A landscape with many valleys, sampled at points; each row gives a point and its height.
From any point a ball takes the steepest step (drop divided by distance) to one of its 2 nearest points. It stops when none of these is lower. Distance is the straight distance between rows; heights are no part of it.
girib: [158 141 145 153 162 130 142 128  87 151 159  87 170 174 101 159 133  88
 164 110 151 129 129 134 133 146]  height 67.0
ralab: [132 128 143 104 164 173  79 105  79 103 164 129 154 129  99 157  40 175
  45 113 162 179 134 119 142 146]  height 38.2
pedap: [ 79 128 150 171 139 149 101 141 136 118  80 101 123 134 176 120 142 125
 157 135 125 106 144 146 101 140]  height 62.4
tafe: [115 105  87 100 114  59 113 101 154 132 100 189  69 118 167 130 134 106
  89 172  92 160 126 132 191  91]  height 55.8
mif: [112 129 163 115  78  98 112 117 138 139  81 168  69  97 150  96 113 115
 103 167 143  96 101 116 115  44]  height 57.9
Fupo: [ 85 108 103 160 164 161 124 104  58 110 155  71 149 155  63 161  95 111
 106  67 150 138 181 177 184 164]  height 83.0
ganug: [135 111 113 145 160 124 106 131 101 125 129 156 116 122 123  99 130 110
 104 136 120 151 138 136 136 127]  height 48.2
rizib: [ 93 156 155 145 140 161 113 128 113 113 121 130 108 106 143 102 115 131
 127 152 134 121 125 137  77 109]  height 56.4
Ziz: [109 113 119 116 135 118  54  99  97 106 138 165  83 119 130 118  67 159
  37 144 148 183 126 101 176 101]  height 51.5
bag: [193 138 114  75 122 123 195 163 175 164 141 135 196 172 116 161 178 133
 189 125 132 100 112  94 105 162]  height 37.3
Givur: [100 117 146 142 107 136 135 145 182 127  86 166  86 124 170 125 144 103
 121 166  97 113 145 153 125 105]  height 31.4
vev: [169 100  97  97 126 109 163 156 201 149 139 136 157 162 141 131 155 128
 152 112 102 113 119 124 125 183]  height 33.4
Pevi: [ 97 100 132 149 130 124  46 108 118 114 137 145 108 117 129 124  89 137
  55 144 127 141 136 126 141 118]  height 54.2
bom: [122 126 174 130 152 153 108 119  83 117 169 100 121 129 113 124  55 149
 108 140 165 148 146 121 106 119]  height 19.1
Vesit: [126 174 159 165 156 162 123 150 122 124 129  64 167 136 110 168 143 115
 166  89 146 120 138 129 105 130]  height 38.0
Rosat: [174 184 119 112 127 145 210 174 150 150 189 115 210 178 114 186 163 100
 193 143 134  77 112  94 124 131]  height 74.1
pusef: [159 125 155 112 128 152  95  91  68 114 185 128 144 135 100 149  59 188
  70 129 178 183 119  81 150 135]  height 31.8
pulis: [106 113 120 140 151 111 123 119 140 113  72 141 124 101 144 121 153  83
 122 116 107 124 169 167 129 138]  height 53.4
gomum: [123 107 120 123 137 130 135 132 174 121  76 140 143 142 139 120 175  91
 163 122 112 106 158 152 100 158]  height 57.2
Kitum: [139 173 155 137 136 134 119 166 131 140 117  78 158 133 128 153 161 134
 185 120 138 132 105 108  91 131]  height 29.3
kezim: [142 108  94  92  58  71 165 115 154 146 130 160  78  88 141  70 133 172
 121 147 104 113  79 108 136  96]  height 28.5
Seru: [138 128 129 120  62  91  86  93 112 124 111 170  77  85 158 105  84 149
  71 174 139 153 117 105 178  58]  height 21.2
Gidu: [137 119 125 133  98  87 137 134 164 154 109 154  83 114 156  86 135 157
 118 163  98 113  94 113 121 102]  height 33.7
Dadan: [132 133 129  83  80  99 180 151 187 161  62 183  77 105 161  94 149 155
 128 153 108  86  82 104 103 104]  height 50.6
tum: [ 92 100  97 143 145 108  62  91 110 123  92 151 111 135 131 129 108 101
  92 138 110 160 160 182 182 119]  height 31.1
Vepad: [159 109 107  91 142 130 171 153 194 146  70 171 132 167 135 108 160 118
 156 130 110 101 137 133  97 155]  height 62.3
faf: [167 111 108 105 127  76 144 108 142 142 168 131 140 127 105 143 167 136
 131 135 120 140 102 102 118 136]  height 67.5
ket: [155 142 177 122 149 164 112 124  66 123 190  98 164 142  91 162  58 150
 105 123 178 157 138  98 127 133]  height 23.1
kos: [ 84 116 141 145 106 132  89 134 140 117  87 154  92 110 166 137 109 107
  85 166 112 133 159 157 148  93]  height 27.8
pamuf: [192 159 132 114  80 119 152 130 113 156 175 107 194 139 116 141 169 140
 182 141 157 101  68  77 102 121]  height 87.3
gebo: [148 187 142 142 157 167 180 163 145 140 167 100 196 169 114 177 167 102
 218 129 136  78 118  95 106 134]  height 68.1
leme: [159 167 135 124 146 128 161 179 154 158 128 109 172 129 114 140 174 137
 197 118 119 102  88  91  91 143]  height 13.1
migiz: [ 99 102 104 142 169 131  59  83  94  87 123 151 106 133 145 124  72 142
  50 125 146 181 169 122 197 123]  height 53.5
Fugut: [129 127 162 134 160 149 128 113  97 113 176  95 137 133 104 134 108 111
 131 112 159 136 149 130  94 114]  height 26.9
pavum: [133 130 155 135 152 142 146 150 117 113 143 102 120 133 131 116 142  94
 148 122 150 124 141 116  91 127]  height 34.3
melem: [120 120 169 110 132 133  76 114  82 122 153 130 110 100 135 123  33 188
  54 122 160 160  97 108 129 123]  height 58.7
kirom: [186 116 113  52 105 125 181 166 209 157 118 150 161 158 140 123 159 149
 168 114 122  94  98  99  96 174]  height 21.6
Kalif: [ 59 105 110 168 132 129  89 105 113 115  71 139 106 113 136 130 103  93
  86 118 111 125 182 197 182 127]  height 34.2
fev: [135 135 127 134 114 105 113 113 115 128 128 151  75 106 126  94 104 147
  80 162 126 143 119 116 119  83]  height 51.9
zapo: [118 115  93 118 125 102  71 106 122 117 121 156  97 113 143 116 101 125
  88 166 104 187 143 152 173  98]  height 27.7
Lod: [135 145 153 108  75 116 182 133 143 147  90 165  80  95 138  88 160 175
 159 151 117 104  62 100  89  98]  height 47.0
Mig: [172 154 155 118  92 110 179 147 139 157 114 125 123 100 118 113 161 182
 180 134 130 117  75  80  90 108]  height 39.5
Tup: [125 127  87 162 157 131 158 136 115 128 156  93 166 173  78 174 159  99
 142 113 112 123 165 151 152 179]  height 77.3
Lur: [130 100  97  90  96  55 107 103 120 125 128 165  63 110 152  98 126 134
  98 162 124 165 104 104 171  95]  height 54.3
tafo: [149 115  86  88 152 128 200 158 193 151 132 123 181 185 129 152 163 117
 168  98 112  85 136 136 113 197]  height 41.6
gor: [126 108 130 141 128 117 130 148 173 135 120 148 104 109 142 116 145 139
 121 144  91 127 124 139 128 106]  height 35.3
zim: [ 72 118 108 153 116 156 142 134 164 112  50 121 132 118 144 128 163  93
 159  94  94  93 179 200 147 167]  height 72.5
sirop: [ 98 125 124 161 158 142 139 132  74 120 155  67 157 165  81 167 127 109
 133 106 137 136 176 163 139 165]  height 80.5
kuzo: [180 159 112 117 115 123 187 161 116 145 218 119 203 155 119 174 160  97
 161 140 147  98  95  89 143 129]  height 79.3
Zemom: [159 152 132  78  33 103 206 136 137 155  95 156 103  93 111  84 155 205
 187 135 109 100  59  93  93 116]  height 52.2
Dibim: [ 88 142 109 168 160 169 157 150 125 113 117  66 179 140 120 140 167 104
 192  78 124  81 163 152 118 167]  height 61.1
Leked: [ 98 124 110 101  81  84  57  72 103 120 118 187  60 107 172 120  59 150
  52 176 143 160 112  94 206  60]  height 17.6
kefa: [177 113 101  59  70 111 179 150 190 138 134 148 123 129 154  91 157 146
 152 123 120 107  88  95 102 153]  height 6.6
Vimo: [127 134 100 118 162 144 201 157 170 137 134  86 184 167 120 159 171 115
 197 101 110  86 156 147 106 169]  height 49.1
fibib: [126  98 107 107 116  81 117 138 176 155  81 183  87 119 165 114 137  92
 111 155  88 131 123 153 166 112]  height 57.0
megi: [ 94 136 161 158 137 145  69 130 126 115  86 101 116 102 133 138  73 125
  88 112 129 135 179 168 138 108]  height 39.4
Pel: [ 94 114 164 133 140 156  55 103 100 115 137 140 126 106 127 129  42 156
  60 131 145 145 141 133 127 129]  height 56.6
pobu: [154 140 165 122  88 120 102 122  72 135 178 103 142 124  96 146 108 173
 119 145 168 157  91  88 109 122]  height 89.2
Dolos: [ 86  90 113 175 162 147 126 100  86 104 117  85 126 138 105 142 104 117
 108  71 138 144 184 185 185 147]  height 84.4
soram: [158 161 139 105 120 124 169 166 181 151 116 145 136 106 125 111 174 158
 182 121 113  96  79  80  79 136]  height 29.2
nesan: [ 42 151 153 179 147 180 100 139 124 109  83  84 131 129 130 139 133 120
 181 103 119  98 152 177 104 156]  height 65.3
nurib: [105 151 160 145 121 145 111 134 147 124  93 135 110 108 168 103 147 130
 157 147 120 103 103 115  83 127]  height 59.4
Katu: [154 115 130  93 127 123 170 144 138 123 149 140 115 128 130 104 165  99
 147 126 134 126 105 116  91 129]  height 41.7
vufor: [ 90 152 128 177 169 168 141 126 104 109 132  74 155 118 138 130 125 115
 150  98 129 102 168 161 112 156]  height 65.4
vufam: [162 113  91  82  73 104 159 145 188 131 112 177 107 129 169  89 161 134
 116 158 101 120 115 110 127 149]  height 18.6
lafa: [124  83 108 100 105  95 119 115 140 109 155 147  79 128 160 110 140 120
 104 146 117 158 119 131 147 116]  height 52.1
fik: [113 148 129 139 157 161 167 162 151 119 124  77 147 155 150 133 159 115
 198 111 120 100 145 135  94 159]  height 55.9
ril: [ 82 154 127 130 134 167 150 152 199 105  62 131 128 118 157 130 153  96
 186  96  90  86 163 168 104 151]  height 74.6
ruv: [113 145 172 133 125 138 104 108 105 122 114 154  85 101 145 116  90 133
  85 156 147 136 127 132 100  93]  height 54.1
Res: [133 105 122 121 167 129  98 100  90 120 179 116 133 137  93 127 107 118
  91 111 151 165 136 134 133 107]  height 35.9
bori: [174 157 154 135  94 124 132 129  88 138 180  90 186 125 105 162 145 161
 156 152 164 129  98  76 111 117]  height 83.9
Poko: [118 142 126 109 127  98 167 158 196 139  65 172  97 100 178  94 147 114
 131 147  96  80 130 115 100 116]  height 53.1
gezos: [151 119 109 148 150 112 140 135 128 138 161 114 161 161 100 157 170 127
 134 127 114 143 125 121 129 156]  height 73.0
seg: [157 110  99 109 146 113 113  93  89 124 169 151 114 126 119 101 126 128
 107 133 139 169 105 120 146  99]  height 43.1
Fimu: [115 146 180 123 117 116 110 124 125 132  85 135  82  84 147  97 105 133
 126 151 159 109 113 104  86  61]  height 56.0
ran: [ 81 174 119 131 151 187 158 149 189 105  78 102 141 142 133 155 179  99
 228  80 104  85 142 143  89 176]  height 77.2
gipe: [121 136 157 159 128 146  82 127 140 109 119 104 127 107 132 128 114 102
 114  93 129 130 153 150 128 128]  height 41.8
Tuled: [160 156 135 139 147 146 167 147 135 141 161  94 162 176 100 148 159  85
 177 117 142 103 129 115 100 138]  height 60.9
fose: [127 155 167 171 149 161  89 132 123 125 134  73 154 121 107 149  89 131
 131  92 136 141 149 150 123 131]  height 43.5
Dut: [101 128 125 124 101 110  81 111 124 124 108 173  90  86 163 123  86 119
  67 181 111 153 142 149 172  66]  height 24.8
Vaf: [124 122 122 131 165 168  67 108  60 117 165 120 173 140  90 150  68 141
  71 106 147 170 134 152 157 147]  height 42.9
deroz: [ 85  98  95 168 131 152 125 111 128 109  90 120 155 130 109 142 174 106
 145 101 102 117 177 192 147 175]  height 70.1
mogis: [164 143 131 144 134 117 142 131  97 137 174  92 181 145 106 179 161 144
 136 154 141 150 120 101 128 136]  height 78.0
bon: [ 64 108 146 183 140 156  99 111 123 110  77 117 122 132 119 136 129 109
 138 107 115 112 169 186 133 149]  height 67.7
Koz: [154 128 147 135 116 110 128 113 124 132 153 132 114 101 114 100 122 146
 132 149 135 135 114 109  99 107]  height 55.7
supu: [123 106 122 157 169 128  80 114  90 107 124 124 121 130 122 127  97 117
  83  98 147 172 165 133 182 141]  height 55.1
lobeg: [165 120 118 131 151 148 172 136 141 138 142 124 158 175 119 142 165  72
 174 103 125 126 142 149 133 169]  height 54.0
sudiv: [106 104 131 174 176 163 127 106  90 120 169  98 135 144 119 152 102 135
  99  87 135 157 143 166 159 148]  height 85.7
zonib: [142 121 115 122 115 104  86 104  81 125 138 148  91 110 118  96  83 171
  66 151 149 174 104 102 152  85]  height 48.9
fon: [171 124 140 120 107  90 144 113 117 150 185 123 125 121  83 127 144 160
 136 132 136 136  88  86 113 106]  height 61.7
figeb: [ 44 127 152 179 123 159  70 120 111 111  54 116 106 120 129 137  71 105
  93 115 126 106 204 196 165 123]  height 36.9
Mizot: [166 114  94  72  52  85 190 119 152 149 154 148 105 119 123  85 154 179
 143 136 106 117  65  99 115 127]  height 20.7
datef: [187 125 104  99 140 132 181 164 142 154 152 138 189 180 110 156 178  86
 179 112 122 111 110 118 140 169]  height 47.8
dab: [116 125 131 163 173 161 131 133  76 123 183 110 155 125 131 146 131 116
 113 103 136 143 118 137 138 162]  height 87.2
vozum: [128 117 105 151 167 125 125 131 108 116 125 125 134 110 117 126 151  91
 117 104 109 148 161 160 149 154]  height 50.9
sis: [153 100 106  85  88 100 143 130 142 127 155 150  94 125 131  83 148 117
 126 141 122 134  91 123 111 114]  height 47.9
geg: [137 134  93  96 107  95  89  64  75 115 142 157  76 104 116  91  50 201
  47 145 157 177 105  81 173  69]  height 52.0

Where does a ball stop that starts at each point below?
gipe: Dut
tafe: bom
ran: kefa
zim: zonib
gomum: bom
Dibim: kefa
